Points, in no order, along strands that fork and pass close to each other.
(in the rows, 100 means zero)
Two points are linked if the straight distance between their rows is under 76.9. Some points are linked to none.
K_320: [ 91  89 109  77  83  77  94 103  72  82 121  92 131 133 112 109  96  98
  90 113  90  91  96 116 129  82 120  75  80  96]
K_160: [ 99 102 110  75  85  92  81 102 142 118 133  94  80 123  98  92  68  87
 116  83 109  90 120  95  92 129 109 103  61  96]
K_229: [103  69 109  79 110 107  80  76  69  75 108 101 111 101  82 130 124 128
  68 121  98 106  95 110 114  79 109  85 124 103]
K_458: [ 76 117  66 133  96 126 128 108 100 104  62 116  99  78 106  77 115  80
 100  86  87 100  82  88  93  93  69 123 122 113]
K_743: [124  56 116 116 116  89  89  99  91  98  94  84 113 113 110 124 115 109
 108 152 102 113 136 108 112  91 147  63 114  74]
K_703: [102 125 120 105  74  60  81 127  62  86  96 113  99  77 116 109  90 104
  94 133 117 135 100  96 114 116 117  81 104  89]
K_918: [ 74 133  93  81  72 112  75 106  60  61 119 127  99 113  92  93  90 121
  66  85 102  92  80 109 105  71  78 109  91 133]
K_285: [110 116  73 144 105 105 112 110 135 126  66 111  80  57 108  94  83  89
 135  92 114 117 126  73  78 117  89 117 105  96]
K_638: [ 73  88 102  82  90 103 123 102 113 109  92  89 120 111 114  92  92  76
  96  75  81  77  85 100  98 101 103 104  85 105]
K_278: [ 96 124 119  89  69  61  90 120  89  97 127  93  97 112 120  96  72  95
 110 109 114 112 108 102 110 116 123  84  65  85]
K_958: [107  65  89 118 132 119 114  84  97 102  64  97 107  88  92 110 133 102
  95 123  86 104 102  97  99  84 105  98 136  98]
K_128: [108  74  81 124 130 142  82  98 129 114  79 114  69  73  91 103 113 111
 102  95  96 112 120  82  70 109  99 113 125  95]
K_625: [ 90 107  92 111  92 104  99 111  83  87  97 116 106 100  96  93 109  97
  98 114  91 110 102 102 109  93  97  95 106 102]
K_225: [103 138  77 137  98  98 135 114 118 120  66  99  98  47 105  81  80  94
 130  87 111 109 100  75  86 113  73 120 110 101]
K_814: [ 93  93 112  55  94  96  92  74  64  71 119  94 115 118  92 118  96 123
  61  85  97  87  60 124 123  76  96  94  98 118]
K_52: [ 86  98 105  94  96  82 122 107  74  87  76  94 129  90 115 108 118  90
  79 109  89 111  61 113 125  92 103  82 114  92]
K_353: [108  52 107 118 105  96 109 103 115 110  91  84 130 129 109 109 109  74
 115 134  89 102 131 106 125  82 152  59 101  76]
K_301: [109 154 118  90  87  61 115 110 100 114 115  77  88  92 110  88  73  99
 113  84 129 101  84  95  84 124  85 116  76  91]
K_515: [111  93 111  77 125 124  85  71 105 103 132  94  76 110  71 101 108 126
  87  74  98  80  89 104  79  96  76 124  97 115]
K_982: [ 68 132  96  92  63  96  81 134 100  91 110 121  84  87 108  87  75  90
  92  81 104 107  92  90  92 117  95 111  86 110]
K_921: [104  41 101 101 132 139 104 110 157 123  66  86  99  77 113 121  88  65
  92 102  92 105 121  84  96 107 148  85 124  82]
K_487: [138 107  79 148 133  98 132  71 126 119  95  96  88 101  89  83 106 107
 148  89 116  94 126  95  81  94  63 113 102  93]
K_204: [111  80  84 124 130 146  97  82 110 108  80 113  86  85  81 101 135 114
  99 104  91 104 107  89  87  88  86 117 134 104]
K_245: [ 68  97  85 107  79 104 100 137 112  98  62 116 107  66 127 106  86  71
  86 104  93 126  97  87 107 115 122  88 119  96]
K_587: [ 87  81  74 133  95 129  95 134 122 106  60 122  94  63 121 105  94  75
 102 114  92 129 116  76 107 107 135  92 127  94]
K_869: [ 75  97  97  66  92 109 108  84  80  76 109  99 118 120  95  94 100 102
  70  77  85  71  57 115 108  84  88 112  91 130]
K_308: [124 113  97 122 119  78 133  76  82 105 105  89 121 126  95  84 125 108
 120 110 102  85 101 115 103  81  79 103  99  93]
K_644: [137 115 111 117 102  64 116  93 122 131 112  86  99 112 109  95  85  93
 144 100 118  93 120  95  90 119 104  96  78  74]
K_191: [ 95  91  98  96 100  99 103  85  58  79 105 102 126 122  92 107 135 113
  81 128  88  94  85 125 125  66  92  92 116 113]
K_986: [ 86 134  90  93  79 108  66 100  77  79 146 123  89 137  82  85  92 127
  90  85 116  91 107 107 100  83  77 110  70 133]
K_686: [121  89 102 123 103  81 108 114 126 118  93  89 103  99 109 103  91  87
 135 115 102 113 129  91 100 111 124  82  94  72]
K_279: [ 95  59  97  94 110 137  61  93 108  89 111 110 102 129  80 112 113 103
  86 112  93  94 136 103 115  75 121  83 100 107]
K_207: [148  95 128 107 115  92  63  81 124 111 145  94  61 131  94 119  87 123
 135 106 130 101 147 110  81 128  99  97  79  88]
K_928: [103 154 120  77  84  68 103 115  82  99 117  86  84  80 108  97  77 116
  91  93 126 109  75 104  85 125  88 115  80  95]
K_549: [100  96 122  63 102  88  77 101  85  84 108  93  90  79 101 127  92 117
  73 105 104 115  74 100  98 115 109  93 110  98]
K_264: [ 95  45  96 112 106 114 109  92 117 105  92  92 138 136 103  99 118  72
 104 116  79  91 118 109 129  75 133  70 105  95]
K_312: [ 88  61  80 110 106 125 109  85 108 101  99 108 126 140  89  85 126  86
  99 105  76  75 113 112 120  61 104  93 104 111]
K_623: [ 96  70 116  42 112 115  77  67  90  82 128  84  99 104  82 123  91 124
  60  80  93  77  71 114 108  92 115 102 102 110]
K_975: [ 77 116  77 125  96 115 135  99  89  96  71 111 121  97 102  73 128  87
  95  86  84  83  73 100  94  88  70 113 110 116]
K_8: [125  73 112 117 113  81  94  90  72  92  99  97 115 108  99 118 125 118
 100 149 104 115 118 111 114  88 120  73 114  87]
K_318: [128 118 106 112  97  87  78  87 113 105 134 105  80 140  92  96  94 114
 136  99 121  97 134 108  89 113  81 101  70  97]
K_307: [ 99 113 104  74 104 103 115  89 128 124 119  81  86 109  93  87  83  92
 106  56  99  70  85  96  73 123  77 133  80 103]
K_934: [132 111  95 119 123 113 102  78 128 117 112 103  72 111  81  90 107 113
 135  87 113  93 122  96  70 112  65 121 101 100]
K_149: [ 93 119  71 129 105 114 127 106 101 106  53 113  99  51 102  88 109  96
 106  92  95 113  87  83  92 102  76 117 134 101]
K_158: [118 118 110 104 110  80 106  99 106 106  92  96  75  64 101 109  98 110
 104 105 116 116  93  93  89 123  94 108 112  89]
K_424: [ 62 122  95  86  96 116 117 100  79  83  79 106 100  80 106  94 108  97
  59  66  85  87  48 103  91 103  63 125 114 122]
K_706: [ 74 129  94  95  68 109  74 112  53  60 104 131  95  89  97 108 104 111
  66 102 105 119  81 102 109  92  91  99 111 123]
K_585: [116 109  90 124 106 114  66  88  85  85 123 120  82 126  77  93 118 129
 112 115 107 107 129 102  97  88  86 102 103 113]
K_77: [136 112  88 147 124  85 145  78 106 119  92  85 107 114  92  81 120  99
 141 104 108  86 113 104  96  89  71 109  97  93]
K_288: [106 137 122 104  75  51 105 131  73  95 101 100 105  85 127  99  83  97
 109 123 117 122  97 103 106 115 118  85  85  80]
K_711: [108  74  86 110 107 132  72  86  94  87 110 119  94 127  82 103 121 115
 101 116  93  99 134 104 108  78 103  91 106 116]
K_97: [ 95 108 101  75  80 102  75 108 117 103 136 106  89 125  92  93  75  98
 104  81 100  88 108  99  95 108 105 101  64 110]
K_687: [107 106  97 117 108  80 131  84  69  93  94  87 130 131  93  89 135 104
 111 119  83  93  94 124 117  74  90  94 107 101]
K_946: [102 141  95 104  94 101  87  97  91  87 139 114  83 137  88  75 101 117
 103  82 114  87 107 102  88  97  64 125  70 125]
K_890: [116  93  92 124 118 121  83 109 135 118  83 106  63  63 100 105  90 112
 114 100 111 119 127  74  72 130  95 112 117  94]
K_223: [ 73 103  95  88  95  95 120 101  78  82  62 102 122  75 117 108 114  84
  67  88  82  98  49 102 121 102  84 105 126 108]
K_179: [ 81 108  90 106  90  96 118 127 112 112  61 106 105  60 116 101  78  74
 102  95  92 116  82  84  94 115 113 101 111  89]
K_58: [117  57  90 127 125 117 110 108 148 129  64  89  92  67 117 116  86  83
 120 108 101 118 136  81  92 111 136  85 117  73]
K_403: [ 99 125 126  65  90  71  95 102  69  87 119  87  94  83 108 111  84 120
  76 101 111 106  68 108 100 115 100  96  90  98]
K_38: [ 94  72 118  78  90  93  87 106  97 103 109  90 125 115 103 108  93  84
  96 110  93  90 104 104 128  90 134  73  88  90]
K_6: [110 103 118  93  91  59 121  94  63  93 118  82 136 136 108  98 117 100
 105 124  99  94  90 123 124  74 111  79  89  90]
K_360: [ 82  67  78 115 113 137 119  92 101 102  72 108 118 106  93  90 134  86
  98 106  77  87  98 107 111  70  98 101 123 112]
K_121: [ 87 125 107 101  74  84  77 130  60  75  97 121  95  78 112 115  93 112
  77 122 109 136  88  96 116 108 109  81 111 106]
K_670: [ 95 107 106  99  77  71 123 122 124 121  91  83 120  99 131  86  70  70
 123  91  96  91  99  90  99 113 120  87  78  78]
K_284: [ 66 101  84 101  91 118 119  92  73  88  89 107 123 124 103  77 125  93
  77  87  78  76  81 110 106  80  71 116 108 125]
K_328: [ 70 124  88  92 100 126 101 108  89  89  95 110  85  86  89  91 107 107
  74  73  86  90  70  96  89  97  63 131 101 128]
K_138: [ 72  77  97  62  91 122 101 109 123 109  85  95 103  91 103 101  86  75
  77  81  80  85  86  88 107 111 115 109 101 102]
K_531: [119  91  97  87 132 128  86  70 130 111 114  94  66  93  67 103 113 124
  98  80 103  92 103  97  72 110  77 128 103 106]
K_715: [ 89 118 101  86  90  94 124 103 113 111 113  89 104 117 101  74  95  88
 105  70  91  78  87 100  85 106  77 121  82 109]
K_540: [ 79 105 102 100  73  73 134 117 111 115  88  85 135 117 124  84  89  61
 109  89  86  86  95 105 106  97 112  95  78  86]
K_443: [102  64 110  89 110 120  79 104 128 104 111  99  97 113  95 111  93  87
 104 107  94 101 124 100 106 101 136  84  97  93]
K_484: [ 93 106 117  70  72  85  64 112  99  86 144 107  98 124  97 103  66 105
 102  98 118  95 122 106 116 103 122  85  65 107]
K_497: [ 70 120  90  90  81 128  82 112 112  95 107 124  77  88  93  88  79  98
  85  77  94  95  96  90  86 106  82 124  89 120]
K_126: [108  90 119 100 104  64 117 100  60  87  87  87 122  88 111 117 120 109
  88 135  99 118  77 114 121  89 113  74 119  84]
K_340: [120 133 111 107  92  61 117 105 127 131 114  84  91  97 116  91  63  88
 141  92 121 103 115  92  88 131  92 108  74  78]
K_950: [122 130  91 124 104 107  82  89  95  92 132 125  79 137  81  79 122 123
 127 105 114 102 129 106  90  91  65 109  88 116]
K_618: [100  81 114  78 110 108  67  95  85  85 107  99  96  87  88 130 101 116
  70 123  98 109  97 101 107  96 123  88 112 100]
K_400: [155 102 129  80 125  75  96  67  90 107 141  75  81 123  87 112 105 135
 114 109 125  96 107 116  89 111  98 104  88  83]
K_764: [112  78  90 128 104  99 113 109 127 118  71  99 106  81 108 102  99  90
 126 110  99 109 124  87  94 105 116  88 108  83]
K_324: [ 91 107 101 103  81  75 119 132 123 133  70  89 111  54 123 100  63  74
 121  98 106 114  94  82  98 126 122 100  96  73]
K_60: [ 97 117 100  86 117 105  99  93  65  77  83 106  85  60  94 118 122 117
  72  95  99 113  56 103  92 108  74 117 130 109]
K_482: [113  80 111  62 119 115  69  71 112  96 135  93  81 123  71 108  95 121
  84  81 103  78  98 107  94  95 104 106  88 117]
K_393: [ 87  64 102  82 117 126 102 110 143 120  79  87  96  66 105 117  83  71
  88  84  90 103 104  84  93 112 135  98 112  90]

Follow the links from the first point to the second, and from the first to the third. Name the last point that the two ways share.
K_207 / K_77 / K_97 => K_950
K_121 / K_443 / K_207 => K_950
K_229 / K_814 / K_318 => K_687
K_443 / K_531 / K_549 => K_687

A fork is a point with three links. Follow the links from the first point to the second and name the forks in between, in order.
K_324 / K_715 => K_638
K_549 / K_279 => K_687
K_97 / K_207 => K_950
K_207 / K_618 => K_950 > K_687

A fork is a point with three links, a tip a point with one. Leave the first point through the second and follow the links. Name the first fork or tip that comes.
K_52 / K_223 => K_982
K_301 / K_928 => K_687
K_670 / K_324 => K_587
K_703 / K_121 => K_950
K_587 / K_245 => K_638
K_918 / K_706 => K_160

Name the points in between on the shortest way along the links from the first point to the second, in order.
K_814 / K_549 => K_623 > K_482 > K_515 > K_531 > K_934 > K_487 > K_77 > K_308 > K_687 > K_191 > K_229 > K_618
K_540 / K_686 => K_638 > K_138 > K_393 > K_921 > K_58 > K_764
K_245 / K_638 => K_179 > K_324 > K_670 > K_540
K_77 / K_918 => K_308 > K_687 > K_6 > K_320 > K_38 > K_443 > K_279 > K_711 > K_585 > K_950 > K_946 > K_986
K_982 / K_312 => K_497 > K_328 > K_424 > K_223 > K_52 > K_126 > K_8 > K_743 > K_353 > K_264
